The views of a scene show one set of named points, each view turned or mirrored, and shifted as a whole, with a little noise and some points left out.
In the rows, 128 means zero.

Scene 1
View 1
J_781: [155  57 106  97 174 145  66 117 116  81  58 140  76 111 130  87 193 122
  65 132]
J_310: [ 66  98 144 145 111  71  98 113 115 147  82 104  96 145 131 185 148 162
 130  89]
J_65: [ 75 116 137 139 107  49  92 137 100 146 124 121 105 137 175 216 118 162
 114 119]
J_209: [112  91 121 124 127  86  93 131 116 123 103 119  93 119 150 142 145 139
  91 132]
J_365: [ 97 118 129 128 113  61  98 137 114 141 120 122 103 134 159 169 126 147
  95 128]
J_676: [178 129 129  64 174 134  74 152 118 101  82 156 109 152 154  64 120  46
  36 127]
J_205: [104 111 138 114 133 110  91 114 140 127  66 132  93 166  94 134 179 146
  98  90]
J_126: [114  89 109 121 146  81  86 114 101 119  82 113  88 113 157 113 159 139
  79 123]
J_184: [115 113 141 117 106 102 112 144 160 135 109 128 101 149 104 130 146 131
  92 125]
J_933: [101  98 113 130 130  65  92 117 105 128  98 115  90 116 156 140 157 160
  90 126]
J_786: [138 126 122  93 158  94  68 141  97 112 102 154 104 143 174 141 133 116
  59 131]
J_736: [ 93 118 117 130 115  61  91 125 120 134 118 135  95 136 140 178 169 192
  92 128]
J_892: [140 130 123  89 157 100  63 144 102 108 105 165 103 151 167 154 140 124
  60 130]
J_878: [126 134 120 108 135  62  91 145  99 133 119 129 110 131 183 124 108 108
  65 136]
J_261: [158  88 123  93 144 143  99 136 158 103  78 135  90 132  97  58 172  99
  61 133]
J_5: [120 154 110 102 159  47  63 127  68 129 106 145 109 144 203 151 125 133
  55 120]
View 2
J_736: [156 128 163  62 128 125 124 130 132 106 185 158 134 121 113  92 151 118
 141 163]
J_126: [168 117 131 116 112 117 131 116 143 105 169 114 137 166 114 131 144 161
 109 157]
J_5: [195 112 141  70  69  97 131  47 143 124 130 119 126 138 105  96 149 141
 137 127]
J_781: [178  97 139 190 135 144 107 126 154  87 151  77 129 182 133 110  98 180
  88 184]
J_65: [150 121 161  24 106 133 154 108 142 109 176 174 161 110  79 118 153 135
 164 126]
J_365: [155 115 146  48 112 128 140 111 144 105 152 144 135 124 103 132 146 132
 150 149]
J_892: [181  93 155  99 102 135 118  72 154 104 114 109 121 133 115  92 109 142
 143 151]
J_261: [142  84 127 161 156 147 100 139 163  94 110  80  93 181 151 150 102 145
 102 194]
J_676: [168  62 120 147 105 137 111  60 176 107  48  56  87 176 136 147  90 159
 117 157]
J_878: [175 105 124  63  87 113 138  79 151 109 113 108 118 138 110 149 142 144
 140 150]
J_933: [164 125 140  87 116 118 133 124 138 105 181 134 142 147 109 124 154 147
 122 157]
J_209: [159 112 141  89 120 134 135 125 147  97 160 127 140 143 107 135 135 151
 130 160]
J_310: [114 114 162  70 141 140 142 135 143 122 197 183 159 152  89 123 154 134
 134 117]
J_205: [112  93 162 125 164 145 108 131 151 122 157 148 119 173 125 103 126 121
 116 142]
View 3
J_878: [ 78  95 131 138 124 118 117  91 113 152 126 130 175 125  74 142 150 126
 169 138]
J_892: [ 89 106 144 102 114 131 129 107 121 131 106 109 117 122  51 146 148 122
 152 128]
J_736: [118  87 143 122 137 184 130  97  99 133 138 130 117 147  97  67 161 146
 158 131]
J_365: [118  93 123 141 131 164 124  91 101 153 136 132 150 150  88 102 157 157
 168 135]
J_781: [ 38 159 130 109 128 115 151 170 115 111 122 162  57 104 104 129 114 109
 111 145]
J_933: [ 96 109 125 131 135 161 131 114 102 143 135 157 132 127 113  82 154 135
 159 141]
J_786: [ 82 110 138 109 116 123 127 110 121 137 108 119 129 116  58 149 148 120
 155 132]
J_5: [100  90 139  99 107 139 114  92 123 148 102 123 170  95  65 126 176 102
 185 131]
J_261: [ 31 145 143 137 108  99 143 152 126 116 158 137  85 160 111 150  83 120
 100 150]
J_676: [ 31 140 139 119  87  62 129 137 145 133 118 115 133 124  61 214 101  99
 127 144]
J_126: [ 76 127 119 128 129 143 134 131 109 141 129 165 127 112 114 101 143 122
 152 144]
J_310: [154 121  97 136 108 203 136 116 108 169 139 149 127 161 120  77 149 173
 166 136]
J_209: [ 91 114 120 138 138 149 134 116 100 144 134 148 123 136  97 107 144 148
 151 137]
J_184: [ 95 111 135 151 112 147 134 111 113 140 164 120 117 192 104 120 111 160
 130 141]
View 4
J_65: [167 181 184 122 148 161 131 141 178 157 152 131 143  47 148  86  88 109
 154 169]
J_209: [171 131 140 114 128 135 104 139 150 154 130 141 155  90 156 117 108 117
 105 147]
J_261: [144  52  82 100  97 116 111 136 146 146 113 165 170 133 164 171 139 131
  45 121]
J_892: [157 127 169 127 162 100 142 131 167 159 109 153 153  88 165 175 114 146
  91 155]
J_310: [156 159 127 116 137 167 152 135 154 158 153 142 174  64 144  61 114  84
 141 148]
J_676: [139  63 106 114 147 103 124 145 166 174  69 180 123 112 172 248 131 137
  57 152]
J_781: [181  89 100 103 134  78  99 114 107 165  93 162 191 143 169 153 151 125
  52 128]
J_933: [177 147 136 127 142 139 106 153 138 148 127 134 165  88 155 102  97 116
 108 138]
J_878: [162 130 151 132 151 143 104 169 172 156 105 145 117  75 162 172  84 131
 107 156]
J_5: [168 163 170 154 198 119 135 167 158 159  90 145 137  69 162 168  82 135
 111 154]
J_786: [161 126 160 127 162 108 130 139 161 162 100 155 144  88 165 177 110 139
  93 156]
J_184: [132 100 124 108 100 158 137 142 183 139 155 148 156  84 152 122 112 122
  98 140]
J_205: [133 112 101 117 130 136 173 130 152 145 139 158 197  96 152 105 135 109
  91 126]
View 5
J_184: [101 154 165 108 171 134 136 144  74 163  97 103 151 115 111 121 116 176
 120  61]
J_892: [ 75 129 128 122 170 158 108 141 135 142 143 103 100 139 139 103 152 145
 128 102]
J_676: [ 81 146 144 157 219 148 126 146  95 148 184  81  84 138 157 161 177 204
 176 141]
J_209: [ 98 134 146 130 157 146 111 136 102 148 111 103 163 100 127 129 120 118
 108  78]
J_126: [ 92 133 141 142 151 140 112 135 112 135 128  78 161  80 132 149 136 114
 118 102]
J_933: [ 88 136 147 126 146 138 113 132 111 138 113  92 165  87 123 127 125  99
  98  81]
J_261: [119 157 149 128 181 133 115 142  79 165 120  61 132  81 141 174 156 221
 170 109]
J_310: [ 89 117 158 124 125 149 155 165 110 134  97 109 199 108  80 104  93 111
  85  58]
J_781: [124 123 119 142 147 154  86 145 131 150 124  53 143  62 150 173 162 186
 171 128]
J_736: [ 83 138 145  91 133 138 114 133 120 143  88 101 151 101 109  89 118 105
  83  56]
J_878: [ 66 149 154 142 196 140 119 124  93 140 155 113 120 136 142 123 138 104
 108  95]
J_5: [ 42 133 138 132 170 145 122 130 137 116 164  99 104 136 134  99 151  81
  95 108]
J_786: [ 74 131 134 133 176 154 109 137 127 140 150 101 107 134 142 114 151 135
 127 106]
J_65: [ 75 121 150 123 149 158 128 142 114 139 110 142 170 141 104  79  94  71
  68  50]
J_205: [ 94 132 153 108 131 139 154 169 110 140  99  71 159  94  90 121 128 187
 126  81]
J_365: [ 80 138 155 121 164 144 124 135  99 145 115 122 155 126 117 101 111 100
  88  64]

Which points are out of place in each view (at most two, in the order of its rows)? Write none if all are in place.
view 1 | none
view 2 | J_365
view 3 | J_736
view 4 | J_184
view 5 | J_209
